Each row is a point on a landscape with many valleys, with its height.
From any point a ball takes the steepest step (drop divided by distance) to one of its 6 nearest points. It stops when none of these is lower. Distance is the straight distance between rows; heights are no part of it.
(109): [-24   2  -6 -35  31  -1  -2   1]  height 127
(786): [ -7   2  -6 -15 -10   4  16  20]  height 160
(878): [-19   1  13   0  26   9  11  10]  height 162
(684): [ 13   2 -13  -8 -11 -16  -7  -8]  height 281
(380): [ 19   3 -18 -28  -7 -34 -10 -18]  height 261
(852): [  2   1  -8  -9 -14   2   8   9]  height 157
(159): [-1  2 -1  3 -9  3 -3  0]  height 206
(644): [ 27   1 -15  -1 -16 -24 -17 -23]  height 608
(592): [ -3   8 -13 -27   6 -14  -4  -7]  height 235
(637): [ 22   1 -13 -11 -26 -17  -3  -6]  height 228
(466): [-6  0  6 -1 -5 15 14 19]  height 172
(451): [  4  -6   1  16 -17  11   2   4]  height 183
(32): [ 16   0  -4  20 -15 -10 -21 -21]  height 731
(769): [ 12   4 -18 -25 -21 -12   9   9]  height 241
(595): [-8  0 12 21 13 10 -5 -4]  height 418
(830): [ 18   6 -20 -41 -10 -32   4  -9]  height 318
(804): [ -5 -16  26  32  16  23  14  10]  height 501
(508): [ 12   3 -12 -14 -20  -3   7   7]  height 178
(853): [ 27 -11  -5  16 -40   9  -8   0]  height 195
(341): [  3   2   1  24  -8   2 -18 -17]  height 317
(801): [-16   6   0 -14  27  -3  -9  -2]  height 168
(91): [ 11 -12   8  23 -23  19  -2   4]  height 161
(867): [-3 -2  8 15 -3 12  8  9]  height 267
(44): [-15   3  15  10  30  12   0  -3]  height 480
(210): [-15   3   4   2  21   3 -12  -9]  height 255
(255): [ 27  -4 -10   7 -35  -4  -4  -3]  height 217
(819): [ 13  -8  -3  11 -31  10   3   6]  height 173
(235): [-8 -6 22 35 18 13  0 -6]  height 420
(83): [  1  -3   4   6 -12  14  10  11]  height 201
(334): [-6  9 -9 -7 -1 -9 -6 -3]  height 215
(871): [  0   5 -18 -40   6 -22  -5  -6]  height 259
(710): [  0 -12  22  32   3  25   8   3]  height 393
(659): [-17   0   4 -13  14   6  22  20]  height 99
(537): [ -7   2   0 -11  -4   4   8  13]  height 141
(27): [  2 -17  25  39  10  19   6   1]  height 445
(2): [-7 -9 24 27 22 19 15  5]  height 707
(624): [-13  -5  19  23  20  12   8   2]  height 693
(889): [  4  11 -13 -15  -3 -17 -11 -11]  height 268
(838): [-18  -4  16   9  32   8  15  10]  height 390
(238): [-18   0  13  -2  38   8   8   7]  height 243
(444): [-11   9 -10 -27  14 -11  -6  -2]  height 203
(262): [ 21  -4 -11   3 -28 -10  -9  -9]  height 277
(546): [-14   7  -6 -24   5  -6   5   7]  height 171
(365): [-14   4   2  -2  18   1  -9  -1]  height 262
(258): [ 13  -4  -2  20 -20   4  -9  -7]  height 246
(841): [  7  11 -14 -19  -7 -17  -3  -7]  height 258
(880): [-10   3  -1   1   8  -2  -7   0]  height 250
(197): [-12   0   9   7   9   7  12  16]  height 176
(441): [  9 -12  10  27 -15  18  -7  -2]  height 142
(45): [ 16  -2 -11  -3 -24 -10  -5  -5]  height 230
(30): [  4   6 -16 -37   8 -24  -7 -12]  height 240
(98): [ 21   0 -11 -11 -13 -23 -10 -19]  height 311
(152): [-12   4  10   7  21   8   6   8]  height 371
(147): [ 11   2  -7   4  -9 -11 -18 -17]  height 512
(389): [ 21   2 -16 -24 -22 -20   2  -1]  height 223
(846): [  0   6 -15 -20 -13  -6   7  13]  height 192
(325): [-9 -8 17 15 18 13 26 14]  height 370
(753): [-2  1  5 14  1  7 -7 -3]  height 306
(547): [ -1   9 -10  -7   6 -11 -17 -15]  height 289
(737): [-4  4 -4 -9 -3  4  2  8]  height 105
(92): [ 20  -1 -16 -18 -26 -13   6   4]  height 202
(48): [ 10   2  -5   6 -19  -4  -5  -6]  height 234
(141): [  5   5 -18 -28  -7 -19   1   1]  height 302
(10): [-26   3   9 -11  40   6  -6  -4]  height 166
(50): [ 21  -3 -10  -4 -33   0   1   1]  height 218
(902): [-18  -2  15   0  21  10  22  16]  height 56
(863): [ 24  -5  -5  21 -30   1 -13 -10]  height 365
(310): [  8   4 -13 -16 -16 -14   4  -2]  height 216
(548): [-17   4   9  -2  30   5  -6  -2]  height 269
(782): [ 13   6 -12  -6  -5 -22 -15 -18]  height 327
(616): [-3 -9 20 24  7 19 18 11]  height 128
(25): [-26   3   2 -26  33   2   5   9]  height 131
(877): [-11   6   0  -1  10   2   4   7]  height 101
(459): [  8   3  -6   1 -19   0  -2   1]  height 193
(132): [ 0 -2 14 30 -2 11 -9 -4]  height 232
(883): [ 16 -10   3  24 -29  17 -10  -1]  height 182
(532): [-16   0  18  17  34   8  -6  -8]  height 419
(284): [  0   3   1  14  -5   2 -14 -10]  height 143
(348): [-22 -11  16  -8  30  10  31  20]  height 97
(766): [ -2   6   4  18   3   0 -22 -16]  height 291
(245): [-20   5   1 -18  24   1   1  10]  height 139
(436): [-11  -7  14  12  10  13  18  14]  height 288

For each start below, name the point where the ball stops.
(548) => (109)
(853) => (441)
(45) => (877)
(238) => (902)
(83) => (877)
(595) => (441)
(684) => (877)
(44) => (902)
(152) => (902)
